Points on a hilly landscape, in no order, each with its height.
A ball rolls from a point to the lowest of its 2 nearest points, and stops where none of them is lower. Distance is the straight distance between rows; heights are no part of it.
K_573: [  5 -12  11   2  15 -17  -9 -16 -16 -28 -14  -6  -1  -3   3   4 -20   6
  -2  12 -14   5   5   5   1 -10  -7  13 -18   7   9  11  -2 -13 -20   6
 -14  -6   2   2  -1  12  19   3  -3   0  27  -9]  (h 2.98)
K_501: [-10 -25   3  -3   3  27  -1  -6 -16  -2  10  -1  -8  -2  12   9  10  -2
 -17 -16  10 -12  -1  -2   6  -9   4  -6  18  26  10   6   5 -14  19  19
   1  -1   5  -6   5  -5  15  15  11  20 -15 -10]  (h 6.59)
K_875: [ -3  -8  -5   2 -10  16  -8 -11  19  25  11   2  10 -14  -8  -8  -9   2
  25  -5  12 -27   5 -13 -20  -6 -23  11   6   0   1  -7   6  13  17 -10
  21  -6  13 -16  12 -22  12 -13   6 -15   7 -16]  (h 1.79)
K_465: [  7 -19 -24   8  -4   2   5 -21 -27  -3  12  27   1 -12 -12  38  16   8
  -6  -8   5  -7  -5 -15  -3   8  -2  20  -5 -14   1   7  10  12   4  13
  11 -21   5  11   9 -13 -26 -15   2  25 -10  -2]  (h 5.76)
K_15: [-12  10 -14 -19  12   7   4  -8   8 -21   2  -3  15  18 -18  16 -11 -11
   5  -8  19  -5   1  29  -2  24 -34 -22  -3   9  18 -13 -20  31  16  -7
  -6  15   0   4 -15 -17   2  -9 -25   1   7 -14]  (h 3.02)
K_469: [-15  -4   8   2   5   4  -6  41  11 -27 -10  -1  11   4   8 -11 -20   4
  18  14   8 -15   9 -11 -11  -3 -22   0   0 -29  27  -2 -10  -5   4  26
  -6  10  16  17  -1  -3  12  21  12 -18  17 -26]  (h 4.22)
K_313: [ -7   5  -8   5 -12   2   0   2   7  14  14  -3  -3   4 -15 -12  -3  19
  17   8  13  12 -10 -11 -14   1 -16   9  11 -13  -8  -7   3   6   3 -30
  -5  12  -1  -7  -1  -8   1  -7 -22 -16  -7   8]  (h 2.19)
K_687: [-23  -7   6   0 -12  19 -11 -10 -25  22  20 -19  -8  -9   0   6 -18  -5
   8   5 -14  16 -15 -22   7  -3  18   6  26  12  12  -2   8  -8  -7  -8
 -10   2   5  -2 -15   4  15   5   6   3 -16  20]  (h 0.73)
K_726: [ -3   2 -24  -1   9   5  11  -9  -5   8  13  -1   7  -2   7  26  16  12
 -26   1  17   4 -10 -27  11  -5  12  12  -2 -19 -14   1   0 -22 -13   9
  18  -5  -1 -11   4  -7 -19  -5  30  18   7  30]  (h 3.22)
K_43: [  7  28 -11   0  -6   0   8 -16 -14  -2 -11 -13   9   6  -5 -12   5  -2
 -25 -15   4  -3   6  -6   4  -3  18  -7  11 -27   6   5 -14 -16  -6  26
 -24  15  12  -2  23   9 -17   5  23   9   4  -5]  (h 4.59)
K_445: [  3  14 -13  -2 -11   2  -9   6  12  25  -5  -3   6  -4   4 -16   0  19
  14   0   3  -1   6  -2  -6  15  10 -23  31  13  -4  15   3   4  -2 -20
 -32  31   7  24   3  26   2 -31  -8  -4  14  -7]  (h 6.52)
K_947: [ -3  -2 -28   1 -11  -8 -19  -1  21   2  -4 -18   8  21   2   0 -24   8
  25  -7  18 -13 -17 -20 -26   7  -7  10  16  23   6  -9  13  -7 -11 -23
  10  20  14   8 -19 -10  18  15   1 -16   5  -1]  (h 1.14)
K_197: [ 23   5   3  14  -8   2 -11   2   0  17  -4   4  -2  -3  18  -8 -15 -14
  -5   3 -25 -12  11   9  -5   4  17  33   8   8   3   4  19  -6  -3  17
  29 -26   7   2  14   0   1  23   5  -7  -3  10]  (h 3.61)
K_170: [ -5   4  14  -6  -3   3   4  -3  -5 -28 -10 -18 -14  -8 -14 -10 -12  14
  25  -5 -18   9   5  11 -14  -2  -9 -12 -16  13   9  29   0  16   0 -10
 -31  22  -7  -7 -13  25   4  11 -21   8   5 -29]  (h 2.11)
K_649: [-31 -18  16  -5  16   9  13  41   2 -16 -22 -15  25  17  16  -2  10 -31
  -8  28   3   5 -12 -13  38 -27  14   2   4 -17  25 -19 -21 -12   1  24
 -10  -4   6   7   3  12   6   5  10 -17 -11  -4]  (h 2.51)
K_577: [  3 -22   5   4  16  -8  -5 -29  -6  -8 -10 -14 -16  10  -3  12 -16   9
   5 -28  18 -14 -19  10 -22   4 -16 -12  -6  18  -8 -24  -2   4 -13 -11
 -15  12   4   0 -12 -16  23  -4  -3  -4  12  -8]  (h 2.58)
K_235: [-11  10 -14 -11   0  -9   2  44   0 -12  -4  -6  19  -5   4  -1 -23  -4
  18  19   2 -17  -3 -17   4  24 -15   3   2 -34  43 -17 -11  -5   1  34
  -1   5  15  28  -5  -8  -5  21  20 -12  10   1]  (h 4.33)
K_684: [ 17   2  31  15 -10  19  10  11  -4  18   3 -15 -11  -3   9 -35  -9 -17
  19   3 -17   9   4   4   8  -8  11  11  20  -2  -5  -5  10  11   3  -9
  -8 -11  -7 -22   7  17  11 -14 -11  -3 -14  -3]  (h 4.63)
K_232: [-14  -1 -23  -2 -15  -1 -11  10 -14  22  24 -17  -7   0   2  -4   4  -1
   6  17   3  15 -13 -25  -5   4   4  16  24   3   1   4  13 -11   4 -28
   0   6   2  12 -19  -5  15  16 -11   0 -15  22]  (h 1.48)
K_426: [-29 -10   3  -4   3  12   7  23  17  11 -10  -1  12  -5  -3  -8   9 -14
   1  -6 -12  25  -6 -18   9 -29   4  19  -3  -5   9  15  -6  -8 -11  -3
 -29   9   2  -2   0  17   5   5  -1 -11   0   0]  (h 0.98)
K_33: [  8  11  18   0   6 -20 -24  -1 -12 -17   6   8 -25  -1   0  10  -5   7
 -17 -11  -9 -19  -9   6 -12  26 -18 -15   2  11 -27 -19  19  -5   7   0
  18 -14   6  -1  -5 -24   0  18  32   5  -8  20]  (h 4.51)
K_206: [ 23   7  10  -1  -5   0   4   9  -2 -20   1  16  -1   4   3   5  44  12
   0  43  -6  -5  13  22  13  -5   9 -14  -2  -5  -1  12 -13   9  36  10
  23   7   2   4 -16  -2   0 -17 -22   8 -17 -24]  (h 6.84)
K_129: [ 17  -1   8   9   5  -3   9   3  13 -12   1   6 -14  12 -10  -7   5   7
  27  -7  23 -12  -7  -5 -22  -4 -17  -4   4 -21 -20 -16   0  14   8 -23
   7  11  -9  -9  -3  -5   6 -18  -7 -22  -2   3]  (h 2.75)
K_65: [ 12  -2  22  22  -2 -10   6   6   4  -6  13 -19  10  11  29  10 -27   5
  24   9 -10  -3   1  -7  10  -5  27   7 -13  -2  -5 -14  17 -31 -33  -1
  25 -12   5   4 -10   0   9   6  14  -2   3  -2]  (h 3.60)
K_752: [ -2 -17   9  -1  33 -24 -20  18  24 -16 -15  22   5  12   7  21  10  -1
  -3   8   1 -21   5  17   1  10  -8 -10   2  29  -1  -4  10  -1  10  18
  21 -10  15  15  -1  -1   5   2  11   6   7 -15]  (h 2.25)
K_241: [ 24  17   7  11   2   9  13   5 -18 -16  -9  -8 -15  -4   3 -16 -14  11
  -2  -8  -5  -3   3  -4   2   1  15   0  23 -47   9 -17  -6  -1 -14  31
 -30   0   0   5  31   8 -21  -2  31   7  -7 -10]  (h 4.58)
K_608: [  9  -1  14   6  -7   4   3  15  -1   7  -9   2 -26 -16  25  -3 -24  -3
  11  -5 -27  -4   7   7   0   7  17   8  16  18  -1  -1  36  -1  -6  10
   5 -25 -11  -3   5   1 -13  20  10  17   5  18]  (h 3.97)
K_227: [-12   5 -13  -4   8  -4   9  24   0 -11  -5 -13  25  10   1   2   2  -7
   5  25   2   8   6 -10  26 -13   6  -8  -3 -28  20  -7 -24 -14  -5  28
 -13  15  10   9   0  13  -4  -8   6 -11   9   2]  (h 3.06)
K_907: [ -4 -15  -7  -1   9  28  15  35   8 -31   0   7  -5  -3  13  -4  -8   7
  24  19   6   2  11  -3  -9 -13   6   4   6 -39  24  13   0  -1  10  11
 -12   6  -5   9   2   6 -11   7  -1  -1  26 -16]  (h 3.90)
K_920: [-25 -18  22  -3   1  23   9  33  -6   8   1 -11  15 -13   8 -13   0 -21
   3  25 -23  18 -11  -6  33 -33  14  24  -9 -12  26 -10 -13  -9 -10  11
 -11 -17  -3  -8  12  23  13  13   1 -11  -1   0]  (h 1.83)
K_140: [-15  -7  -7   2  -1   5  -5  16  11  -1  -5  -3  -7  10  -5  -9  11 -13
  -3 -14   6 -13 -10 -15   1 -22  -1  17  -6  -8   4  12  -8  -6  13  -3
   0  -1   1  -5  -2   5  13  13   7 -15  -6  -2]  (h 1.76)
K_149: [-13  13 -12  -3   1  -8  -3   7  17 -13   1 -18  11  29   0  -6  -1  -2
   1  -3   3   5 -13 -13  -1  -6  -8  -4 -18   2   1  15  -6 -15   1  -7
  13  17  14 -11 -12  -1   7  25   4 -13  -5  -3]  (h 2.37)
K_595: [ 14   1 -22   1  13 -24   8 -17   1  -5 -22   6  -3   7 -18   1  21  15
  -9 -19  23   1  -4   2 -10  12  -9   2  -3 -10 -27  -6  -5  -1 -11  -5
  -3  12 -15   2   8   1 -10  -7   7   0  10   8]  (h 3.70)
K_45: [ 13  -9 -25   7 -14  -6   1  -9  -8  11  14  33  21   9 -10   2  24  -5
 -12   7   5   6   2  -5  10  -6   0  21  -7  -9  11  11  -6   1  17   1
  41  -9  -2   7   9 -13  -1  -5 -14   8 -14   7]  (h 3.07)
K_379: [ 25  10 -28   9 -13 -27 -19 -14 -20  -1 -19   7 -17  12 -25  -7  16  15
 -19 -12   8 -14 -13  -3 -15  20 -13  20  -1  -4 -10   6  11   4   2 -11
  21  -2  -9   8   1 -14  -2  26   9   3 -17   8]  (h 3.81)
K_399: [-17  -7  19  -3  -1   3  -9 -14  19  -1  12  13  19  -1 -11  13 -18   0
  35  -2  16 -20  -5  -1 -14  18 -34  -6  -1  15   9 -13  -7  24  14 -12
  14  -7  18   4 -13 -22  14 -19  -7 -12   7 -21]  (h 0.89)
K_488: [-24  -2  26 -14  18 -15  -3  33  20 -27  -8  -2   2  17   8   5  -3 -22
   2  26   3   4 -11  11  11   7 -22  -6 -10   6  -3 -16  -4   5  11  -4
  26  -8   1  -7 -19 -13   8  16 -14 -19  -2  12]  (h 6.39)
K_52: [ 13 -11  32  -2  -2  -4  -8 -17 -19 -36   2 -19 -22   0  -4   2 -15  19
  12   4 -25   8   4  20  -8   2 -12 -11 -16  17   7   6   5  -1  -7   2
 -12  -1  -9  -1 -19   2  18  10 -12   5   4 -13]  (h 2.57)
K_368: [  6   7   5   0  -2 -16   6  -5   0 -12  12  10  12   7 -11  13  24   9
   0  20  13  -1   8  24   9  12  -3 -33   0   4  -1  -1 -10  14  11   4
  12   7   0   4  -7  -4 -11 -27 -11   7 -11 -14]  (h 6.74)
K_485: [  8   1  20  13   0 -14  -4 -20  -5  -2  -8   5  -9  12 -24  -3   7  -8
   6 -15   1   2   6  14  -7   4  -2  -8 -24  16 -17   2   9   1   3 -13
   0   4 -12 -10   0   0  -1 -21 -12  -4 -31 -15]  (h 5.17)
K_293: [-12 -15  33   5  -1 -10  -7  -7  -1  15  19  -7  13  -3   0   2 -18 -14
  21   9 -14   6 -10  -3   7  -1 -15  15 -13  26  15 -21   7   6  -9 -12
  16 -15  10 -10  -5  -7  19 -11 -11 -15  10   6]  (h 2.74)
K_763: [ 31   3 -16   3   0 -26  -9 -21 -23   4 -15 -14 -16   7 -10 -15 -11  23
  -3  -1   0  -6  -3   5 -21  11 -12  24  13  -5 -20 -15   6  -1 -36 -23
 -18   5  -5   8  -3  -4  12  13 -12 -14  12  23]  (h 3.50)
K_326: [ 10 -19  13  13   4  -5  -6  -8   0   4  -2  -1   5   0   4   1  12  -8
  -4  -9 -15   4  14  18  12  -7  18 -11  -8  33 -11   0   7  -7  -1  -5
   3   3   2  -4  -3  13   4 -27  -3  11 -13 -16]  (h 5.32)
K_79: [-11  30  15 -12 -13  17  12   9  11  14  14 -15  10 -16  -1 -18 -19   7
  16  10   6  13  13  13 -11   0  16 -28   1  -6  -3   8 -18  15  -1  -6
 -25  16   3 -25  -2  15 -10   0  -7 -20  14   2]  (h 6.22)
K_301: [  6  -4 -13  -3 -13  15 -10 -25  -1  20   0  -4  -2 -17  -8 -12   3  -8
 -13 -27  18 -28  12  -9 -20  -7 -18   7   0  -1  -8   4  -2   5   5   2
   3   1   8 -20  20 -12   4  -8  12  -2  -7  -4]  (h 2.46)
K_504: [  7   8 -25  15  -4 -18 -19  -8  -3 -16 -28  -6 -24  13 -12  -9   5  22
  -5 -32  16 -18  -6 -11 -29  10 -15  15 -12  -6 -26   1  17 -19 -15 -26
  -1  12  -4  -4   1 -14  -6  30  22 -10 -15   7]  (h 4.13)
K_333: [ 33  -8  12  18 -10 -11  -4 -20 -26   8   1  10  -7  -7   4   0 -12   5
 -10   5 -42   7  13  19  14  12   9   7   4  12  -5  -5  14  -7 -18  -2
   2 -25 -13   4   5  18  10 -15 -10   8   5   3]  (h 5.05)
K_607: [ 10   2   6  -7  20 -13   7  -1  28 -15 -14  14 -14   2 -17  -3  16  13
  10  -9  25  -6   0  22 -19  16 -30 -13  -5 -22 -27  -4  -4  16  12 -20
  -5  11  -6   1   3  -5 -23  -9  -4 -13   8  -6]  (h 3.24)
K_676: [ -9  16   4  -3   2   0  11  -5  14  -6  -1 -22  -9   8   0   2 -23  -3
   9  -8   5   3  -9  -9  -7  -5   8  -1 -22 -16  -9  -2  -3 -16 -18  -8
  -7   3  -1 -16   2  -5  -8  21  11  -7   5  19]  (h 2.97)
K_617: [  4  -6  18  13 -19  10   9   1  -8  34  10  13   5 -14   3 -27  16  -7
  10  19 -25  21   8   8  21 -15  20  -2  19   7  -8   7  -6  17  22 -18
  -5   1 -12 -11   3  18   2 -24 -37   0 -23  -7]  (h 4.39)
K_672: [-17   2 -12  -7  -3  26   8  33   4 -12   2  -5   6  -8   2  -5  12   4
  -7  12  14   1   0 -15  10 -21   9  -5   5 -43  11  21 -22  -7   3  23
 -33   2   3   7   4  19 -13  10   8  -8   9  -6]  (h 3.52)
K_525: [  7  25  -2  16   3 -10   9 -25  -7 -16  -8   8 -10  -3  -3   7 -18  11
  -1 -26  -3   5  -2  -2 -11   7   2  -5 -33 -23 -20   7   1  -3 -21   3
  -7  -3  -5 -10   4  -8 -34   6  20   1  -9   2]  (h 3.49)
K_376: [-31 -12   0  -6  16  -4  -1  -7 -12   0  10 -15  18 -11  -9  11  -1   3
  -9  18  -6  23   1 -21  12 -22   5 -12 -11  -4  -8  -3 -25 -10 -20 -10
 -19   7   5  -7  -4  16  11 -18   1  -8   4  11]  (h 2.12)
K_435: [-15  17   5  -8  -4  10   1  23  17  34  20  -7   8 -16   7 -29 -15   5
  23  10  -3   0   8   1 -11  13   1 -21  31   3   1   0   1  15   6  -5
 -24  21   3   5  -3   6  -2 -22  -7  -6  15  11]  (h 6.40)
K_503: [-19 -19  18   9  10  13   5   2  11  23   0  10  -6  -2   5   0  19 -33
  -7 -10   9   9   3 -12  17 -15   6  -9  12   3 -10 -16   6   6  17 -11
   0  -9   1  -7   3   0   2 -31  -1  -8 -25   6]  (h 3.87)
K_398: [ 10  13  -7  -6   3  25  22  10 -14 -14  -2  -8   5 -10  -8 -17 -14  15
  14   0   6  -9   5 -16 -13   2  -7   8  10 -61  19  -7 -22   3  -3  22
 -17   7  -3   2  24   4 -10   7  12 -11   5  -8]  (h 4.28)
K_961: [ 16  12  18  21   3 -12 -12  10   6 -10 -10 -20   4  21  25  -5 -12  -4
 -10   8 -15  -8  -8   3  13  -8  29  -4  -7   7 -11  -4   9 -43 -18  13
  13  -5  15   6  -4   8   6  24  24   6   4  -8]  (h 3.94)
K_543: [ 31  -4  -9   2   1 -13   8 -25  -9  24 -12   8  11 -10  13  12 -18  -2
  -9 -13 -23  -3  15   6   2  -1  24  12 -13  17 -14  -1   8  -4 -29   5
   4 -20  -1  -4  10  15  -8 -12   5  16  33  -2]  (h 5.26)
K_977: [-18 -12  30  -2  -1   6   3  12  -2  19  13  15  -6  -8  -2  -7   9 -15
   7  20 -16  30  -4   4  18  -4   8 -15  -2  16 -15  -6  10   9  10 -12
   7 -12 -13 -13  -4   6   7 -25 -22   5 -20   7]  (h 4.15)
K_431: [-15   2  -4   8  -8   5   6  -8  20  10   3 -23  21  29   0  -7 -25 -13
  36  -5  11   6 -21 -12 -11   0 -10   8  18  19  27  -7   2  16   9 -16
  11  18   4   4 -19 -11  13   6 -25 -16 -16  -3]  (h 1.91)
K_913: [-17  -1   1   5  17  -9  10  21  16  -5   3   6  -7  10  -3  19  13   6
   4  15  18  15 -12 -22  12  11  -2  -4   3 -24  -8   1  12 -14   8  -5
   5  -5   2  15  -5  -6 -18  -7   2   8  -2  21]  (h 6.08)
K_952: [ -2  13   5  -5 -24  39  -2   0  -3  10  31  -9   2 -11  13   2   7  16
  -9  -2   2   0  -8   3  -4 -14  12 -11  -9   5  -5  23  -5 -12  15   4
   9  -3   6 -30   4 -11  -3  26  14   9 -15 -11]  (h 6.82)
K_656: [-19  36  14 -26   3  18  21  -2   8   6   8  -3 -11 -28   6  -2 -22  -2
  -7   2  -3   5  10  12  -5  10   7 -23 -16 -13  -7   3 -11  28  -2   0
 -19  -8  -4 -20   8  -3 -29  11  -1   3  13  17]  (h 6.01)
K_691: [  8   9  20  -4   2   4 -12   5  -5  -4  14   2 -29 -14  15  -4  -6   6
   2   8 -10  -8   6  20  -7  18   3 -18  14  11  -7  -4  15   3  -1   7
   4 -14  -5   3   2  -5  -1   5  14  10   5   1]  (h 4.23)
K_625: [ -2 -17  -7   2  18 -23 -17  -5  17  -3  -6 -11  11  19   3  16 -12  12
  16 -16  29 -21 -23  -9 -16  13 -25  12   2  11  -9 -25   2  -7 -11 -11
  11  -3  10  15 -13 -20  19  -5   2 -19  16  -5]  (h 1.93)
K_794: [ -7   9   0 -15   0  19   4  -4  23  33   6  -4   1  -7   0 -13  18 -25
 -28 -21  20 -22  11   0  -1  -3  -2 -21   9  -3  -6  -7  -5   2  18  -1
  -1   5  12 -32  20 -10  -9  -3  25  -7  -4   6]  (h 3.05)
K_22: [ 26   8  -2   0  -6 -42 -27  -8  -1  -1  -5  20   5   3  -6   5   3   0
 -12   7 -16  -9   9  15  -1  15  -7   8  -4  24 -11   5   9  -8  -5   9
  18 -16   9  21  -4   3   8   6   3  -8  13  -7]  (h 3.10)
K_328: [  0   7 -24 -13   0  -5  -7   9  -8   8   6  -1  13  -8   4  -1 -14   2
  -5   1  -2 -17   2  -8  -6  17  -8   5  13  -6  30   1   3 -10  -3  22
  -5   7  16  15   6  -7   6  16  16   0  26  12]  (h 3.96)
K_27: [  6 -18  -5  15 -12   1  -5 -23 -25   2   9  15  17  -9   1   8  30  15
 -16   4 -12  17  17   3  19 -21  22  -8 -18  23  -9  16 -16 -12   2  -6
   5   3 -13   0  -5  16   7 -26 -14  22  -2 -16]  (h 5.46)
K_827: [  8  -7   2   3  -3 -16   5 -23 -13  16  -5  29  10 -11 -13   8   1  -7
 -18 -12  -9  15  14   1  10   4  11  17 -17  -3 -24  -2  -1  -2 -20   0
   0 -27  -3   0  10   6 -20 -21   5   3  13  16]  (h 5.45)
K_678: [ -5   5 -15  -9   9  -6  -3  -5  12  12   1   6   9   5  -6   6  16   6
 -11   4  13   2   9   6   5   8   5 -25   9  21   5   1 -16   1   5 -11
 -13  27   7  23  -5   3  -3 -30  -5   7  14 -10]  (h 6.63)
K_529: [ -6   2 -14   1   8  32  19  17   5  -2   9  -8  11   3 -12  -7  10   5
  14  -3  25   4  -4 -25   6 -12  -4   1  16 -58  20   3 -23   2   5   5
 -10  13   6   7   4   8  -9 -11  -1 -13 -14 -10]  (h 3.91)
K_980: [-23 -16  17   2  29 -23   0  17  17 -11   2  25   4  13   0  22   8 -13
   2  19  15  12 -11   0  16   5 -16 -14  -4   6 -11 -20  -1   6   7 -11
  10  -3  -3  13  -5  -7   1 -24  -9  -5  -7  11]  (h 6.24)
K_215: [-16  -7  -5 -11  25   0   2  12   5 -32 -10   6  21  13   7  33  11 -19
   0   7   7   0   6  34  21  13 -21 -21   2   9  24  -5 -17  18  11   8
  -4   6   2  24 -11   0   5 -16 -26  15   6 -12]  (h 3.39)
K_226: [ -8  21   9 -18  -6  17  11   4  -3  -6 -10  20 -15 -24 -10  -8 -16 -10
 -11 -10 -21   7  21  12   2   6   9 -11 -17 -11  -3  26  -5  28  -4  10
 -17 -12 -20  -4  10  14 -34  14  -7   8  -1   4]  (h 5.82)
K_425: [  5 -20  11  -1  19  -8  -7  28  19 -28 -24  25  -6   1   3  12  11 -15
   0   1 -11  -3  12  16  16   1   1  -6  -8  18   5  -2   9  16  11  20
   5 -14  -8  19   3   8 -10  -9 -13   9   9 -11]  (h 2.66)
K_478: [ 21  28 -14  -1 -18  15  10   5  -2   4 -12  14 -12 -19 -12 -27   8   0
  -9  -7 -10   5  20   8 -12  -4   4   6   3 -24   3  31 -13  21   8  13
 -29  12 -12  -3  14  15 -26   9 -11  -3  -3  -5]  (h 6.00)
K_479: [ -3  -1 -12  -5  10 -35 -18   0   8 -13 -25  22   5  13   3  16  14  -9
 -30 -13 -12 -10  15  17   5   9  -4 -14 -15  54   0  17   2  -1  -1   7
  10  -6   1  15   0   7  -2  12   6   8   7   0]  (h 2.69)
K_243: [ 22 -22   1   1   4  -5  -9 -29 -21  -3 -20 -12 -18  -2  -6 -12 -14   5
   3 -17  -3 -11  -6   5 -21  -5  -5  16   3  23   0 -17   5  -1 -12 -13
 -15   1 -12   6  -9   7  33  -2 -14  -6   6   2]  (h 3.04)
K_908: [ -9  -2   7  -7  -1   2  15  -1  16  -9  -6  -4   6  20  -6  -1 -15 -25
  25  -6  10   8 -12  10 -10  10 -21   2   1  -2  33  -7 -12  32  11  -4
   4   2  -2  -4  -4 -17   5   0 -29 -21 -10  -8]  (h 2.50)
K_737: [ -4   2  20  11 -12  -6 -10  -1   0   8  10  -1  11  -2   6  -6 -23  -6
  19   8 -16  -8   1  -5  -5   6   6  16 -20  11   7  -8  17  -4 -11   8
  28 -22  12 -10   7 -11   5   3  16   0   3  -3]  (h 3.19)
K_514: [-18   1 -24   6  -4  21  11  10  -3  -2  13  26   7  -8   1  27   9   4
   5   9  -1   8  -4 -17  21   3  14   6  -4 -11   0   9  14   7   3   3
  13 -13  -3  24   4 -13 -24  -7   6  16   3   7]  (h 5.92)
K_189: [-10  11 -30  -3   6 -10  10 -22  -7 -12   1   3   2   9  -4  29   1   1
 -22 -14  11  -1  -9 -14   4   8   5  -6 -28 -16  -6   3  -3  -3 -16  23
   0  -6   5   0  10  -8 -36  19  25  18   0  16]  (h 3.66)
K_3: [  2  24 -32 -20 -12   9  -7  -7  -2  31  15 -13  12 -23  -3 -16  -1  20
 -14  -2   5  -1   9 -12 -10   0  -3   6  11  -8  11   9 -14 -10   8  10
  -9   2   9  -8   6  -2  -1   8  23   1  20   7]  (h 3.56)
K_26: [ 23  16 -15   6   0 -15   3 -11   8   6  -5 -18   9  14  15   0   2  10
 -22  -6   4  -9   7   2   5  -7  20   3  -8 -11  -9  -5   0 -37 -23  10
   1  10   1  -5   9   2  -9   8  30   7  15   3]  (h 4.29)
K_724: [  1   6  -8   9  -6 -15 -10  -2  11  -9 -15  -5  -2  18 -17 -14 -13   2
  24 -23  20 -18  -6 -17 -26   3 -24  22 -29 -14 -15  -8  -2  -7 -18 -25
  10  -2   3 -14   5 -10   9  11  19 -35  -3  -1]  (h 4.46)
K_113: [ 14 -16 -22   8  -5  -1   6 -30 -35 -12  17  10   4  -8  -2  20  11  23
 -15   8  -3   3   0   0   5  -4  10   2  -8   4   6  10  -3 -11 -12  14
  13  -9  -9  13  -1  -5   1  -7  -9  20   2 -13]  (h 5.61)
K_30: [-10   2   1  -8 -22  15   6  -8 -22  -4   5  -3  -3 -11   0  -1   2   0
  -5   5 -17  25  -8   4  14  -1   9   0  -1  22  20  15  -1  17   6   7
   1  -8 -10  -3  -6   4  -1  18 -17  20 -16 -11]  (h 2.14)
K_991: [-29   7  12  -1  -8   8  -4  -7  -7  24  16 -24   4  -9  -3  -9  -1   3
   0  -5  -6  20  -3 -22   2  -8   5 -14  -3  15  -9   8  -4 -19  -8 -19
 -15  15   8 -17  -9   9   8 -11   9  -4 -14   4]  (h 1.49)
K_606: [-25 -27  38  13  13  -8  -6   6   1  11  11 -12  -1 -11  15   7 -14 -18
   2  14 -30  20  -2  -2  25  -9   5   3  -6  21   0 -31   9  -7 -20 -10
   8 -24   1  -4  -5  -2  17 -15   5   4   5  20]  (h 2.23)
K_87: [  0  -4 -19   2 -14   8  -3   5  -6   0   5  14   5   4  -1   6  33 -14
 -15   1  -1  11  -4   3  25  -6  17  10  18   3  17  23   5   7  23  17
  22   4  -6   8   1   1   1  21 -13  17 -37  -7]  (h 2.63)
K_814: [  7  12   0 -11  -8 -10  -7   0  -5  16  -4  39  -2 -25 -17  -5   0  -2
 -17   8 -26  12  26  12   1   4   7   9  -6   2 -12  14  -3  18  -1   8
  -4 -24 -26   1  20  19 -24  -6 -15   2  16  13]  (h 5.64)
K_142: [-21 -11   9 -11   6 -12  -5  -8 -19   4  13  -6  -8 -12   9  19 -15 -11
   4  18 -23  32 -20 -14  19  -8  15   5   6  13   3 -16  -1   2 -15 -14
  -6 -15   1  10 -11   4  13 -12 -21   6   4  35]  (h 1.59)
K_957: [-12  18  24   7  -8 -10   3  -2  16  -8  -9  -7 -20  21 -12   3  -2 -11
  12 -28   7 -12  -3  12 -19  20  -9 -33 -15  22 -11   1  14  14  13 -15
   1  11  -4 -10 -15 -11 -10   3   3  -5 -33  -8]  (h 4.98)
K_90: [ 38  22 -16   2 -10 -15   9 -29  -8 -13  -1  12  14   3 -13   8  -1  27
   0 -11   8  -2  -2   6  -7  15   1   0 -14 -13  -5   6  -5   6 -19   8
   1   3   4  11  12  -3 -20  -8   5   4   8 -12]  (h 3.88)
K_971: [-14  -1  23   6  -1  -7 -11   8  17 -11   5  12 -19  11  12  17 -17   8
  10 -17   3 -17 -10  10 -21  23 -11 -16 -12  26 -21  -2  27   1   7 -12
  21  -6   0  -5 -19 -20  -6  19   6   8  -2   0]  (h 4.76)
K_639: [-28   5  -7 -11  10   8   1   9   9   2  22  -7  12  -5   8  14  20   6
 -25   9  16  10  -8 -24   9 -16  -4 -14 -14 -19 -17  11 -20 -27  -9  -1
   0  -1   5 -18  -1   5  -2  -4  16   2   4  23]  (h 2.72)
K_851: [ 22  -1 -36   3 -15  -9  -6 -17 -19  21  -5  24 -13   6 -13   7  40   4
 -14   0  11  -3  -5  -6  -4   7  -3  16  10  -2 -13   3  16  12  19 -13
  26  -8 -11  13  -4 -22  -1  -2 -10  18 -25  13]  (h 3.44)
K_522: [-15  -2  24  -2  -9  37   3  -6   3  13   5 -12 -10 -16  15   0  11  -1
 -11 -23   9 -14   2   6  -7 -12   3 -17  -5  36  -5  14   5  -3  18   5
 -12  11   9 -35   4  -2   6   9  12  16 -11 -25]  (h 6.70)
K_172: [-19  -8   2 -14  15   4   9  -6  20  24  -8  -8  15   5   6  -2   4 -38
 -31 -14  14  -2   8   7  19 -19   0 -14   7  19  -1 -10  -8   2   4  -4
   8   9   7 -24   4  -2   4  -9   0  -7   3  13]  (h 3.51)
K_384: [ 42 -10 -11   1  10  10   6   1  -3  -2  -9   5 -27   0   3  -8  26  -4
 -15   8   0  -7   2   7  -2 -17   5  20  33 -12   3   8  -2   4  36  20
   5  -3 -18  17   1   7   3   2 -16  17 -13  -7]  (h 6.34)
K_758: [-14 -30   9 -11  23   5   8  14  19 -26 -20  12  17   2  11  23   4 -21
   1   1   5   0   5  13  15 -12 -20   8 -25  23  22 -10  -3   7   1  13
   2  -6  13  12  -5   9  19  -8 -14   9  20 -14]  (h 3.08)
K_263: [ 28  12  -5  -9  -5   9  17  16   3  -7  -6   2 -20   1   2 -20  16  12
 -14  10   2   3  -1  20   1  -2  17  -2  11 -37  -5   9  -1   5  20  11
  -4   6 -18  -3  11   7  -9  18  -5   5   5  -5]  (h 6.18)
K_589: [ 13   9 -25 -17 -22  15  -2 -17  -3  25  18 -20  -2 -11  11 -20 -10  15
   1  -3  19 -21  -7  -3 -29   3   0   5  34  -5   7  -1   5   0   7  -8
  -8  19  -1  -9   2  -7  21  11   9  -5   2   1]  (h 3.09)
K_882: [ 19  -9  15  23  -5   1  -6   2 -11  13 -16  -3 -16   0   1 -20  -1 -18
  -6   0 -29  12   5   7   8  -3  21  24   7  -1 -11  -6  19 -11 -17 -20
  -3  -7 -21  -1   2  19   2  -5  -6   1  -9   9]  (h 4.86)
K_735: [ 24 -19   6  -9  -5  25   0  -5  -9  -5  19  -1  -8  -6  18   0  13   3
  -5   6   5  -3   1  17   1 -21   1   1  11   6   5   1  -6   7  32  14
   6  10  -7  -3  -1  -8  15  -6 -19  18  -3 -11]  (h 6.48)
K_258: [ 39   4 -32   3   5 -32 -12   0  -6  24  -7  -3  -6  -7  -3 -18   6  17
 -13  11  -7 -11  -6 -15 -11  10  -2  37  35 -13  -6 -15  11 -15 -14 -14
  -2  -2  -3  20   5   1   8  -1   6 -15  23  34]  (h 3.95)
K_934: [ -8  -2  -6  -8  -3  10  10 -10  -6 -19  -4  -7 -16  10  -9   9   5  12
   2  -5   3  20   0  20 -12  -1   2  -4  -3  19  10  28   3  14   4 -11
  -9  18 -22  -5 -19   4   3  13 -27  16  -7 -14]  (h 1.61)

Call two points neighbours if one is among the 2 nearest of the other. Go from one point of each pair to the other, from neighbour to neighbour, staying as low as possible. Name the highest point that can't be avoided.
K_934, K_947 | K_243
K_934, K_426 | K_235
K_947, K_399 | K_908
K_687, K_426 | K_189
K_947, K_752 | K_215

For each start below, name the point where the ball stops.
K_504 | K_934
K_241 | K_426
K_465 | K_687
K_43 | K_687
K_33 | K_687
K_469 | K_426
